Each row is a point on a tangle of strands that fork and nearly touch. The rows are in no order.
Two points are linked if the straight distance between their rows is under 91.3. Some points are linked to none.
K237: [-30   7  -3  49  24   4 -25 -12 -13  -7  43 -14  24  11 -31  12  26 -31
  54  11 -17  17  50 -34  -8  12  14  -3  10  33   6  -7]
K54: [ 25  11  18 -11 -26 -12   5   5  13   9   7  -3   3  -6  -9  -4 -28   0
   0   0  63 -34 -15  20 -16 -38  -3 -19 -20 -16  19   2]
K696: [ 28   9 -45  19 -19 -12  57 -10   8 -30 -13   5  29 -14 -21 -15 -30  -5
  31 -25   2   7 -18  14  -1  26  20   1   2   8   3   4]
K129: [ 13   7  -5 -29 -14   8 -22  -4  21  30 -14  15  -3 -12 -65 -35 -39  -7
  11  18  77 -19 -61  33   0 -15 -16 -14 -26  -4  45  30]
K859: [-23  -6   7 -38   3  19  -3   1  11  26 -46  -5 -26   2  42  12  26  28
 -50  12 -47 -12   0  -6   0  27 -35  -9   4 -12 -63 -27]
K642: [ -1 -19  -4 -10   6   9  39  11 -26 -34 -22  -6  22  14  32 -18  11 -10
   2   0 -73  20  36  -8  -6  46   1  20  43  -9 -34 -23]
K587: [ -6 -24  13  -6   9  14 -26   8   1  45   0 -14 -55  23  10  58  11  83
 -41  10  45 -22  -8  -6 -15 -30   1 -21  -6   9  -1  21]
K553: [ 39  -1 -42  26 -27 -15  53 -18  -3 -38  10  11  20 -21 -26   2 -28  21
  40 -18  16  -2 -27  -9  -5  -1  24  -6  -2   7   0  17]
K82: [-22 -28  -2   4  16  26 -10  20  -1   1 -14 -16  -5   1  22  23  49  24
 -13   2 -45  -1  10 -21 -12   0 -14   9  27  15  -6  11]
K215: [ -3  22  33 -41 -13 -11 -11  17  36  30 -32 -11 -30  -1  35 -10 -15 -22
 -29   7  24 -22  -9  43  -4  -5 -33 -20 -27 -21  -7 -16]
K603: [-16  20 -40 -24  16   1   9   2  33   8 -56   2  -2 -30 -13 -51 -28   0
  -8   9 -23  17 -29  32   4  63 -34 -15 -23 -25  -4   8]
K625: [-17  17 -30 -28  17  31  27 -15  -5   4   8 -21  51 -19   9 -56  11 -34
 -25  -7 -32  15  16 -13  -6  50  -2  -3   9 -27 -56 -26]
K643: [ 16  14 -27  -8   9  14 -17 -12  30  24 -10  16  -9 -33 -50 -21 -40  13
  13   3  50   8 -75  46   5   8   5   9 -27   1  49  21]
K232: [ -2  17 -24 -30  -8  11   8 -14 -18   1  26 -22  36   2  24 -43  18 -36
 -24 -21  -8   1   9 -31  -1  19  14  -4   1 -46 -82 -30]
K967: [ -9   3   0   5  -4   4 -20 -22 -27   5  47   9  42   4 -42 -23   7 -58
  55  23  19   1  11 -37  23  -5   7 -13   9  12   3  11]
K545: [  3   5 -10 -35  -9   7 -35  -7  10  38  -7  21  17 -16 -47 -44 -14 -22
   8   8  58 -21 -48  10  15 -19 -30 -18 -24 -16  26  18]
K199: [  0 -11  45   2  -4 -25 -44   1   1  15   6  34 -24  11   3  -1 -19 -22
   5   2  16  -3 -21  32  26 -47   0  15   3  -1  74   5]
K780: [  0 -12 -17 -13  33  24  36   6   9 -16 -49 -18 -14 -15  33  28  11  58
 -59   3 -50 -20  14 -15 -11  19   0   5   4  -6 -32 -20]
K825: [ 13 -13   0   1   6  12  46   5   4 -33 -40 -19  -7 -10  13  24  -7  32
  -5  -3 -48  19  11  38 -18  19  22  27  12  16  -8 -22]
K105: [  2 -11 -12  48  43  -2  -1   0  -5 -19  12 -10  -5  -2   0  43  14  19
  16  -6 -17   6   0 -23   9 -10  57  35  13  29  30   4]
K704: [ 25  -5  27  26 -18 -15  14  41   4 -30  -4 -16 -43  17  19  46   5  -1
  -3 -16  16 -11   6  40 -32 -34  34  24   5  20  13  -9]
K168: [-49  -2  -2  -1  16  31 -13   3   9  19  -3   9   5  -4  -5  -4  28 -27
  -8  -6 -42  35  30  29   7  25 -25  13  18  22  13  -2]
K435: [-19 -21  18  27  19 -12   9  -3 -22 -16 -24   4 -21  21  37  40  14  26
  -3   6 -74  33  21   2  21   5  13  37  15  18   0 -16]
K733: [ 10  13 -16   1 -14  13  25   2  27  10 -18 -29  -6 -17   9  11  -7  36
 -25 -14  24 -35   4  14 -12 -10   1 -17 -20   0 -28  -8]
K193: [  2  26 -45 -31   0  21 -16 -15  21  36  -6  17  49 -25 -50 -58 -15 -18
   6   7  46  -8 -49  -6  27   1  -6 -13 -19 -14  11  19]
K507: [  7  27 -35   7  16  43  -4 -24  29  11   1  11   2 -43 -66  -9 -26  12
  11   3  44  15 -42  54  -3  17   7  15 -28  12  39  22]
K949: [ 44  -8  31  24 -10 -25  -7  21  -6 -21  27   1 -51  16  -1  42 -10  35
   5  -5  52 -37  -9   8 -30 -53  18   2  -5  -3  17  16]
K830: [  4 -22  29  20  15   2 -19 -10  -9   6   4  -3 -45  -6  -9  58   1  64
   9   8  -2   1 -12  -7   4 -31  18  17  -9  19  13   6]
K895: [  2 -10  13  -6 -11  -6 -12   6 -36 -18  16  -8   4  13   9  -1  39 -12
  32  14 -29   7  20 -56  13  -4 -12  -3   1  -8 -36  -5]
K33: [  2  10  -8 -13  11 -11  26   5  17   7 -44  -8  16 -17  18  -8 -28  -9
  -7   2 -20  30 -15  31  24  35  11  24 -19 -12  10  -1]
K609: [  0  50 -62  22  14  29  29 -22  20  12  18  22  73 -22 -42 -32 -27 -40
  -1 -19  30  25  -4   6   1  45  22  11  -7   7  20  17]
K201: [ -6  16 -33   9   3  16  37   7   8  -6   1 -15  53 -10   4 -22   0 -32
  -7 -27  -9  10  38  13  -5  50   6  13  13   1 -19 -12]
K403: [ -8 -32  -3  53  50  21  -7 -13  -4 -47  12 -29 -21 -16 -29  48  22  61
  28  19 -38  20  10 -41 -41  -8  12   7  16  31  25  11]
K729: [  1 -30 -12  55  46   8 -15 -11  -4 -47  23 -15 -13 -12 -30  37  16  34
  43   5 -30  25  -6 -14 -15  -5  45  27  22  35  46  13]
K549: [ 15 -21 -17   7  11  24 -21  -9  10  18  17  -6 -44 -15 -50   6 -25  45
  12 -13  60 -12 -44  37 -26 -14  14  -5   1  20  39  26]
K15: [-12   5  10 -33  -9  -1  -4   3  24  35 -42  -9 -38  -7  26   4   6  36
 -34   6 -12 -13 -10  21  -1  11 -36 -29 -10  -3 -46  -9]
K122: [-11  -5 -11  -1   4   1  10 -30 -15  -8  11  29  24 -15 -57 -12 -21 -18
  46   4   1  25 -20   2  29   7  -1  -8   0  24  23  20]
K842: [ 21   3 -41  15  14  16  64   0  10 -49 -32 -13  44 -13  10 -17 -23   1
  -4 -10 -46  29  17   9 -20  52  19  22  22 -10   5 -15]
K662: [-20  10 -39 -22   4   4  14   2   1   7  -7  36  45 -15 -34 -49 -27 -45
  24  -2  -4  44 -25  19  30  43 -13  12   1  -8  32  28]
K389: [ 13   2  24   0 -29  -7   3  15 -24  -2   7  -9 -33  22  13  32  26  43
 -24  -2  13 -41  17 -28  -8 -23 -16 -15 -15  -1 -60   0]
K568: [-24  27  11 -18   9 -14 -39  -4  13  39   0  26  15  -7   8 -37 -14 -61
 -12  -8  23   7 -18  31  32   0 -13   3  -9 -19  31  -5]
K416: [ -4  18  23 -37 -33  -9 -10 -12 -18  11  44  -1  11  -2   5 -33  10 -36
  -6   4  28 -14  13 -17  -1 -33 -13 -35 -11 -26 -64 -26]
K456: [-11 -14   1  42   7   7   4  -4  -5 -29  21 -24  16  -3 -24  19  36  -2
  45  17 -30   9  52 -27 -19  14   0 -13  13  39  -6  -4]
K186: [ -9  -8 -13   9   6  16 -12 -36 -18  11  26  32  10 -23 -76 -11 -14   1
  45  17  26  11 -25   1  22 -15  -5 -10  -1  33  39  25]
K56: [ 24 -20   9  -2   7  17 -37 -18   8  44  19 -10 -48   4 -37  13 -36  56
  -2   0  81 -26 -36  30 -28 -40  14 -11  -4   1  34  17]
K744: [  2 -22  34 -36 -21 -10 -38   2 -16  34  -1   1 -28  10  -1  10  19  27
   1  14  21 -16 -17 -11   8 -30 -32 -18 -17 -13  -3  17]
K908: [ -6 -12  65   2 -19 -22 -65   5 -27   6  23   8 -47  35  14  33  35 -11
  24  35 -16  -4  22 -35  16 -42 -28 -12   2   2  11   4]
K765: [  3 -31  24  20  -4  -4 -30  -7 -11  -8  28  -1 -38   1 -51  24  10  20
  63  31  19   0  -5  -2 -13 -26   1 -14   9  41  33  24]
K488: [ -8  50 -56  -2  17  12  18  -9  29  25   3  13  54 -21 -10 -43 -22 -49
 -10 -21  17  23 -13   6  20  55  19  -4   1 -13   0  -2]
K831: [ 30 -16  42  22  -9 -24  -8  27   3 -25  14  -1 -64  22   6  47   6  13
  11  -6  30 -10  -9  33 -33 -48  22   4   8  18  27  12]
K570: [ 31  11   4  -7 -62 -27  25  12 -17 -24   9   3  -8  14  15   5  -6   7
 -17  -9  34 -47   9 -22 -10 -16 -12 -10 -38 -31 -57   0]
K27: [ 18  43 -75  -4 -14  14  40 -22  50 -17 -23  15  39 -40 -45 -43 -58   5
  11  -2  16   9 -48  17 -18  48  -7 -20 -41  -9   3  17]
K690: [  4   7 -52  11  20  10  23 -25  -8  -1  21  12  48 -21 -35 -32   3  -2
  19  -7  14  -1 -16 -49  15   7  11  -6  12   7   0  11]
K500: [ 30  -6 -14   1 -13 -16  49   5  13 -21 -44 -12 -19 -10  13   8 -19  33
   1 -12 -25   0  -6  38 -14  19  11  16  -9   3  -8 -12]
K731: [-18  10  35 -30 -18  -4 -12   7  26  26 -31   0 -39  -6  17  13  -6   8
 -29   5  -3  -2  -1  52  -2   0 -34 -18  -8   0  -5 -17]
K540: [ 30  36  14 -21 -31 -23   6  -8  26   3  14   5  21   1   2 -27 -40 -13
 -21  -2  71 -46 -18  -5 -17 -44   2 -29 -47 -38  -3 -14]
K849: [ 13   7 -41   6  -1  38  45 -13  27 -21 -10 -30  54 -33   7 -10 -13  19
 -25 -12 -18  -6  18 -16  -8  25  12  -1 -10 -12 -28 -20]
K612: [ -6  14  16   0  -1  -8 -28 -23  -4  19  26  22  12   4 -31 -28   4 -37
  16  13  50 -15   1   6  12 -39  -8 -17   5   5  25   6]
K296: [  4  13  61  12 -13 -11 -39  20  -9  -7  39  -6 -41  36  13  51  43   4
  -1  29  14 -32  42 -36 -26 -46  -9 -25 -10   8 -31 -10]
K465: [-51 -27   7  28   5   4 -37  20   4  17 -16   7 -16  19  40  21  21 -11
 -26  -8 -72  30  21  20  31   4   4  38  29  31  29  -8]
K778: [  5   4 -23  35  11 -15  57  12  -6 -28   3 -10  43  20   5   2 -19 -28
  27 -17 -23  36  35   7 -14  47  46  37  34  14   3 -13]
K652: [ 18  26 -33  -3 -14 -36  37   2   4  -7 -16  17  32  -3  14 -25 -23 -24
  14 -28   5   2 -25  -6  15  30  13   1  -2 -13 -16  -3]
K326: [-29 -47  12  23   5  27 -35  14  22   7 -28   0 -40  15  23  63  27  47
 -25   1 -74  23   2  12  -3  -1 -17  16  34  43  23   7]
K827: [ 18  -1  11 -15 -11 -34  -8  28  19  18 -33   2 -53   0  26  11 -17  26
 -14  -6  17  -7 -41  46   2 -12  -4   3 -18  -9  25   9]
K541: [ 23 -19 -31  -3  -7 -12  35   3  12 -25 -37  -7 -30 -25 -12  -5 -23  45
  10 -15 -22  21 -38  42 -18  20  -5   2   6  -2  14  24]
K883: [ 48  15  54 -15  -6 -36  -7  37 -12 -21   6  16 -40  31  35  25 -15   4
 -35   5  45 -37 -12   3 -18 -53  -6   2 -26 -34  24  16]
K427: [-19 -26  -2   0  47  17  18  -8  -9 -36 -33   2  15 -11  21 -10   3  16
 -14   8 -86  35  18  -7  -2  26 -18  16  45  -9  22   2]
K182: [ -5 -31  14 -24 -14   3 -43 -12 -10  34  -1  11 -23  -4 -26  -8  -5  18
  10  18  32 -11 -32   4  18 -30 -27 -11 -11  -1  26  24]
K768: [  1 -48  20  16  -3  11 -56 -20 -16  15  23  17 -39   1 -61  16  -4  18
  42  35   9   8 -25   5  15 -28 -17  -2   8  32  54  30]
K565: [-21   1  49  17  -1 -20 -27   8  -4   5  24   6   1  26  11  16  11 -44
  19   6  -1   8  35  10  15 -28  10  10  16  10  34 -10]
K751: [  3   5 -12   9 -16  25  25  -4 -13 -19  21 -33  38   1  25   5  12  -6
 -19  -2 -12 -13  44 -45   0   9  21   7 -13  -9 -57 -25]
K654: [  8 -11  -7  15  -2  22   7   1  18   9   7 -20  -6 -24 -18  20   9  42
   4  -9  25 -23   5  13 -17 -15  11 -13  -7  18  -6   1]
K234: [ -3   2  -6  -8  -7 -15  30 -21 -17  -4  19  16  43  -6 -14 -17 -15 -28
  43  -2  -5  23  10  -6  17  18  10 -10   1   9  -3  -3]
K927: [-20 -26  27  31  22   1 -23  -5 -10  -8  -7  -9 -32   8  16  63  18  37
   7  11 -46  11  11  -2   4 -14  24  29   3  32  12 -14]
K396: [ -6 -15  17 -23 -30 -32 -28  12 -21  16  -4  22  -1  11   7 -24   9 -42
  23   2   0  12 -17   1  30 -19  -9   7   4 -13  21  10]
K274: [-11  -9  -7 -16  53  40  46  -3   9 -39 -49 -20  10 -10  45   2  -6  34
 -60   7 -71  -3  25 -19 -23  18  -8  14  26 -14 -11 -20]
K130: [  7 -12  14  19  -3  -2   9  38   9  -8 -25 -14 -34   5  34  44  16  10
  -7 -18  -7  -8   4  35  -7 -16  25  19   6  24   7  -5]
K67: [-14   8  -4   8  -9  15  23  12   0   7   1 -17  25   3   9   3  20 -26
   0 -15 -10 -10  47   7 -14  16   3   6  16  18 -27 -22]
K543: [  0  -2  55  25  -7 -29 -39   6 -10  -4  27   0 -27  25  11  39  30 -14
  24  27   2  -7  31 -15  -3 -39   8   6   2  21  30  -9]
K260: [ -2  19 -16 -26 -13   6  -1 -21 -21  21  51  13  63   4 -23 -40  -6 -63
  27  -1  28  14  -2 -39  27   9  15 -10   0 -13 -19  -2]
K11: [  6 -19 -10 -12  -4 -12  -2  16  17  16 -43  -9 -55  -7   6  11 -12  46
  -3  -7  -2  10 -41  46  -9  14 -21  -8  -2   2  18  19]
K303: [ 25  12  26 -19 -23 -46   5  32  15  -2 -28  10 -26   6  29  -9 -18  -9
  -1  -7  31  -9 -29  38   1 -24  -5   4 -12 -18  25  10]
K832: [  4  33 -40  26  14  36  31 -19  22   4  17   7  33 -28 -48  -5 -22  -3
  11 -21  26  24 -11  36  -6  21  24   9 -18  24  28   8]
K468: [-51 -40   7  43   1  12 -48  24  13 -10 -15   4 -26  26  27  48  34   3
  -6   7 -79  36  24   3   4  -8  -7  31  38  60  23  -7]
K410: [-30   6   9  32  15  18 -31 -14 -14  12  42   3  28  10 -48  -1  18 -41
  44  21   4  22  39 -14  11   3   4   5  14  33  27   5]
K155: [-11 -17 -12 -19  56  43  35  -6  13 -41 -47  -9  23 -28  23 -28  -8  20
 -45   5 -69  15  12  -2 -26  32 -34  -7  37 -24  12   8]
K395: [ 21 -18  36  -8  15   0 -42   4  10  34  18   0 -62  28   0  32 -17  50
 -32  10  83 -37 -24  21 -30 -61   8 -16  -6  -8  36  16]
K291: [  9  27 -60  12 -19  29  51 -22  32 -10   2 -17  66 -19   0 -35 -29 -19
 -23 -25   0   7  18  -7 -11  52  12   1  -7 -15 -25 -13]
K626: [ -3   8  25 -29   1 -12 -44  12 -17  24  12  10 -16  14  26 -21  28 -31
 -18   0  30 -29 -22 -28  26 -39  -8   2  -9 -27   1  10]
K843: [-45 -23  -7  12  20  39 -17   8  10   7 -10   3  -6  -6  -1  12  42   7
 -10   2 -55  26  22  12  -4  15 -33   8  33  34  14   8]
K102: [  2  14 -20  -2  -7  12  27   0  25   8 -33 -27  -9 -12  31   0   4  22
 -41 -13  -1 -30  11   8 -12  22   5  -8 -26 -11 -47 -31]
K723: [ -5  -7  25   5  -2 -10 -15  19 -10  19  -9   0 -30  15  29  27  26  11
 -21   1  -3 -10   7   3   9 -20  -1  10   3   9  -2  -3]
K9: [-11 -14  40 -17 -19 -19 -48  -3 -36   4  32   4 -18  20  13  -2  37 -34
  22  24 -10   9  11 -42  19 -26 -16  -6   2  -9 -21  -2]
K620: [ 18  -6  34  -7  -9 -13 -31   4 -32  14  26  -4 -23  19  -5  24  19  17
   0  26  46 -32   4 -39   9 -49  -1 -15 -25  -9 -10   9]
K836: [ 12   1 -53  32   3  11  65  -2   4 -38   5 -10  68   5   3 -12 -37 -17
   8 -18 -27  30  25  -7 -12  59  39  22  30  -2   6  -2]
K983: [-23   2 -18 -25  10  20  13 -20  -4   4 -13  -5  17 -17  15 -36  16  -3
 -21  -2 -48   6  11  -4   1  34 -27 -14  12 -10 -44 -22]
K627: [  6 -51  11  20  23  27 -43 -23  -6   7  23 -10 -54  -8 -31  55   7  69
  23  10 -11  20 -29   9  -6 -17  14  15  10  25  37  18]
K894: [ 24  45   8 -28 -36 -15   3 -33  23   6  31   7  46   5  -2 -45 -43 -55
 -17  -9  64 -29   4 -12  -1 -33   1 -24 -33 -39 -14 -27]
K527: [ 56   5  48   7  -8 -30  -1  29  -7 -29  32   7 -58  44  23  47 -19  41
 -32  -1  61 -57   4  -4 -43 -60   6  -8 -29 -31  14  22]
K962: [-27   4  21  -5   4 -12 -40  11   9  38   2  17   1  10  39 -16   0 -62
 -19  -8  -6  13   0  31  39  -4  -4  18   8 -11  36 -15]
K734: [-23  -7  -1 -28 -10   6 -56 -17   4  48  -6  32  -6 -12 -36 -40  -7 -15
  -3   1  31 -10 -40  20  31 -18 -40 -13  -7  -7  34  27]
K916: [-13  -6 -21  43  22 -13  36  20  -5 -20  -9 -11  16  21  14  10   2 -17
  16 -18 -42  47  26  25   2  37  41  36  40  28  20  -7]
K812: [-26  16 -41 -31  27  20  12 -20  19  14 -29  13  24 -43 -27 -51 -21   0
  -8   6 -25  34 -26  18  15  49 -39 -11 -12 -16  10  20]
K991: [-35  -8  16   5   1 -14 -25  24 -17  17  -2   3 -11  24  48   7  26 -38
 -15 -11 -49  17  25  10  24  14  11  28  34   6   2 -21]
K955: [  3 -17 -21  32  34  28  65  -2  -1 -62 -16 -19  34  -6   6   0  -8  10
  -1  -7 -61  17  44  -4 -40  36  12  27  39   7   1 -14]
K178: [-14  42 -38  -9  18   0  -6  -3  35  33 -19   1  35 -11   8 -47 -14 -46
 -18 -14  16   7 -31  18  27  44   7   2 -15 -18   3   2]
K475: [  0  14  39  11   8 -24 -23  11 -16   8  45   8  26  31  16  -3   4 -69
  18   5  27   2  32  -7   9 -13  23   9  20   4  31  -8]
K357: [  5   9 -18  -8  14  14  35   9   9  -2 -42 -28 -29 -10  41  36   1  54
 -59  -7 -23 -40   8  -2  -3  11  12   0 -25   3 -50 -25]
K718: [-16 -10  16 -17 -26 -15  14  -4 -25  -4   1  12  18   4  -5 -13   7 -34
  35   7 -26  28  22  15  11  18 -18   0  14   9  -6  -7]
K493: [ -2 -22   5  33  -3  -5   0 -10 -13 -27  19 -21 -16  -3 -48  27  18  30
  58  18 -13   3  21 -29 -17  -5   4 -21   1  38   5  10]
K714: [  5  21  -7 -42 -48 -11   0 -21   5  12  29   2  34  -8 -17 -51 -24 -38
  -4  -1  52 -24   3 -15  -3 -31  -4 -37 -22 -27 -46 -21]
K383: [-26  22 -56 -27  26   8   6 -13   7   0 -27  26  37 -27 -33 -53 -33 -28
  -3   5 -35  55 -34  17  24  61 -30   7  -5 -12  33  31]
K284: [ -1   4  46   7 -14  -4 -32  17  -9   5  14  -6 -53  42  12  63  48  38
 -14  25  -1 -24  30 -47 -18 -32 -26 -20  -3  14 -54  -3]
K717: [ -2  -2   6 -38  -7  -7   0  -9 -30  11  -6   1  23  -6  10 -18   5   1
   0   0  -1   4 -18 -32  24   2 -12  -7 -17 -32 -41 -12]
K302: [-24 -24  18  -5  -8  11 -24  24 -17  -3 -14  -2 -18  23  42  31  63   1
 -20  13 -62  13  26 -31   5   8 -13  19  22  17 -30 -14]
K13: [  3   2   9 -27   6   3 -17  12  10  51 -18 -13 -65  20  24  37   4  68
 -53  -1  43 -33 -13   6 -10 -23  -9 -29 -26 -14 -23  13]
K813: [ 39  10 -20  16 -46 -44  35 -11 -12 -30  17  22  19   1  -8  -2 -29   5
  31 -15  44 -20 -12 -33   3 -13  19  -9 -20  -7 -19   9]
K945: [ -6  -3  10   8 -17  -1  16  -5 -30 -25  27 -21  23  17  17   7  31 -22
  19   4 -22  -2  52 -46  -6  14  16  -3  -2  -3 -58 -25]
K548: [ 36  10  18   0 -52 -45  16   0 -24 -32  25  23 -12  15   1   5 -19  -2
   7  -4  50 -41   2 -35  -4 -41  -6 -16 -31 -19 -29   9]
K63: [ 27   5  -3 -20 -46 -12  19  19 -10   0 -12  -8 -24  12  19   6  13  33
 -29  -8  20 -38   0 -21 -10  -6 -23 -23 -28 -33 -62   6]
K979: [ 10  15 -39  36  25  -2  34 -21  -4  -9  25  -1  63  -9  -6 -10   2   6
   9 -21  -2   5  16 -43   5  24  38   2  16   6 -10  -9]
K560: [-10 -17   9  -7   6  -1   8  20 -43 -25 -16  -5  -1  24  34   6  38 -10
  -5   6 -70  20  34 -31   4  26  -6  25  33  -5 -43 -20]
K557: [ 15   7  64  23  -5 -31 -21  18 -18 -21  32  -3 -22  40  28  41  22 -26
   6  16  13 -19  47 -16 -16 -39  13   3  -8   4   6 -19]
K392: [-17  -8 -14 -42  23  30   6  -5   8   5 -48  -4   2 -25  30 -21  14  25
 -45   4 -62  11  -5  -1   1  31 -35  -9   9 -23 -26 -16]
K724: [-11 -24  -2  37  37   5  27  -3 -22 -72  -6 -15  10  -1  -7   0  16  16
  26  24 -84  29  50 -51 -39  21 -13  -4  45  16  13   3]
K340: [-10  -4   8 -13   2 -11 -38  18 -18  23  -5   9 -26  12  45   0  34  -9
 -25  -5  -5 -16 -21 -30  33 -16  -8  10  -3 -26 -23   5]
K841: [  4  25 -44 -23  -3   4 -10 -18   1  26   8  13  57 -18 -13 -54  -3 -22
  -4  -6  33   1 -45 -37  29   2  10 -12 -17 -28 -25  -3]
K204: [-21   6   7   9   0   3   4  11   9  18  -6  -2  -1  -2   4  -1  13 -28
  -7 -21  -5   6  24  40   2  10  -1   1  14  20   5  -6]
K414: [  7  17 -27 -14 -15  -4  19  10  38   0 -53 -23 -19 -20   2 -20 -31  17
  -6   5  -1  -2 -24  48 -14  41 -18 -16 -27  -8 -12   2]
K369: [ 29  39  39  -8 -17 -29   2  17 -27 -28  27  21 -12  28  42   3   1 -30
 -42 -17  35 -46   8 -26   1 -30   8   5 -32 -42 -45  -6]
K536: [ -8 -22  -6  19  33  -3  33  -4 -37 -57 -12  -6  22  22  19  -2  16   7
  13  10 -89  25  55 -43 -30  39  -4  12  56   2 -15 -19]
K472: [ 28  27  53 -17 -13 -39   1  37 -17 -14  -3  15 -20  28  54  12  -7 -28
 -38  -7  29 -31  -4   4  14 -29  -1  16 -28 -40  -4  -4]
K628: [-10 -66  14  27   2  29 -65 -21  -6  15  23   0 -70   4 -45  42   2  60
  40  24   3  27 -27   6  -5 -26  -7  -1  21  29  48  29]
K418: [ -7  42  -7 -25   5 -26  -4  -4  18  29  -9  12  22 -10  10 -40 -16 -39
  -4 -13  27  -6 -19  20  26   6  -1 -12 -17 -23   0 -12]
K254: [ -5 -15  38 -19 -34   1 -10  -5  -7   9   0   8  -7   1 -11   3  17  -7
  20   9  -7   5  18   8  -3 -15 -35 -22   9  20 -13  -7]
K981: [ 21  20  45  -8  -5 -24 -21  18 -35  -8  34  16 -27  30  22  20  22   1
 -32  14  34 -39  11 -42   6 -44  -6  -3 -31 -31 -36   6]
K336: [ -6 -24  -4   3  28  -9  18 -12 -19 -21 -31   5  13  -3  21   8   4  31
  -4   1 -60  26   6 -18  13  14 -13  18  16   3   4  -3]
K374: [ 20  10  -4  -5 -22 -11   8   3  18   2   2  13   4 -17 -26 -11 -21 -12
  18  -6  40  -5 -25  40  -4 -10   5  -1 -18   7  34   7]
K920: [ -6  -1  41 -32 -36 -16  -1 -12 -13   0  25  11  -2   0 -17 -10  -6 -26
  22  14  24 -15  19  -6  -3 -30 -31 -37  -6   1 -28 -12]
K596: [ 18 -27  28   3  22  14 -33   2  -2  44  28 -15 -80  36   2  58  -7  76
 -28   1  73 -26 -13  12 -43 -47  20 -24  -3   0  17  20]
K455: [-22 -18 -18  -9  -4  -2  -7  13  11  11 -34  10  -9 -17   7 -26   5   2
   1  -6 -45  35 -21  42  20  27 -31   6  15   1  18  16]
K80: [ 15 -23 -12  24   5  24  51  -7   5 -49 -17 -26   8 -13  -3  20   0  44
   5  -5 -42   8  20  10 -38  17   8   6  20  24  -8 -17]
K969: [-11  24 -24 -20 -16   1   9 -20 -16  17  55  -5  59   3   4 -48  -2 -50
  -4 -19  24   7  -3 -40  12   6  23  -8   0 -44 -67 -25]
K839: [  0  -4 -25  34  33   5  15 -12   4 -19  11 -14  20 -17   0  13  12  33
   6 -16  -7  -5   3 -31   1  -1  31  13   6  16   4  -2]
K229: [ -3  13 -31  -1  17  36  47  -6   9  -9   7 -39  52  -2  34   2  -5  -6
 -43 -13 -23 -10  44 -30  -4  28  32   8  -8 -12 -49 -30]
K644: [  7  -7 -19  33  15  31 -10  -9  23   9  25 -18 -13 -23 -47  12   6  45
  10 -16  44 -22 -11  27 -15 -20  26  -1   2  34  27  13]
K96: [  2  22   7  26  12 -14   2  -5  -7  12  48   4  52  22  -4  -4 -15 -61
  22  -9  39  11  23 -20  10  10  47  14  12   5  12 -11]
K417: [  7  21   4 -20 -22 -17   9  14  47  12 -31  -8 -20 -17   0 -22 -27 -13
  -4  -7  30 -15 -16  53 -12  17 -21 -21 -30 -14  -4  -3]
K534: [-11 -31 -11   6  -6  15 -38 -19 -15  17  16  33 -24 -12 -64  -8 -14   7
  34  14  13  15 -31  20  24 -17 -21   0   8  33  61  38]
K773: [  6   1  40 -18  -6 -32 -31  12 -22  18  15  25  -5  23  16 -20   5 -50
   9   9  24 -16 -13 -15  22 -37 -12   9   5 -28  23   7]
K847: [-20 -29  -1  41  52  24   0  -2   0 -51 -12 -13  -6 -11 -16  25  24  44
   9  19 -70  27  25 -34 -40   4 -12  -3  41  27  23   8]
K329: [ 14  32 -43  -8 -16  -6  25  -5  33   8 -20   9  25 -26 -28 -33 -30 -10
  13  -9  34  -8 -42  26   3  24  -2  -8 -28  -8  18  15]
K848: [-30   6  13  -9  14  -1 -21  19  -3  35   6  -2  18  14  44 -12  16 -61
 -15 -18 -12   5  15  10  29  18  22  29  13  -9   5 -13]
K437: [ -1   6  17 -33 -24 -41 -10  32   2  10 -25  15 -16  11  15 -35 -17 -51
   4  -3   2   6 -26  43  27  -4 -19   1  -3 -21  21   6]
K935: [ 16  40 -36 -16 -16 -20  13 -19   1   9  -3  16  56  -3  -6 -39 -26 -31
  13 -16  28  -6 -41 -27  20  12  24  -8 -21 -29 -29  -5]

A fork is a point with three links, a tip a point with one. Leave the first point through the second and follow the links. Name the first fork or tip that comes.
K969, K232: K662
K847, K403: K690
K718, K254: K27
K472, K369: K545
K628, K627: K13
K82, K843: K543
K549, K644: K768
K130, K723: K916
K832, K609: K326

Follow the links from the first point to the second, and from the first to the third. Name the last point that the two ways share.
K254, K654, K260: K768
K832, K949, K557: K545
K456, K780, K718: K768
K475, K696, K229: K543
K96, K193, K82: K543
K991, K472, K696: K545
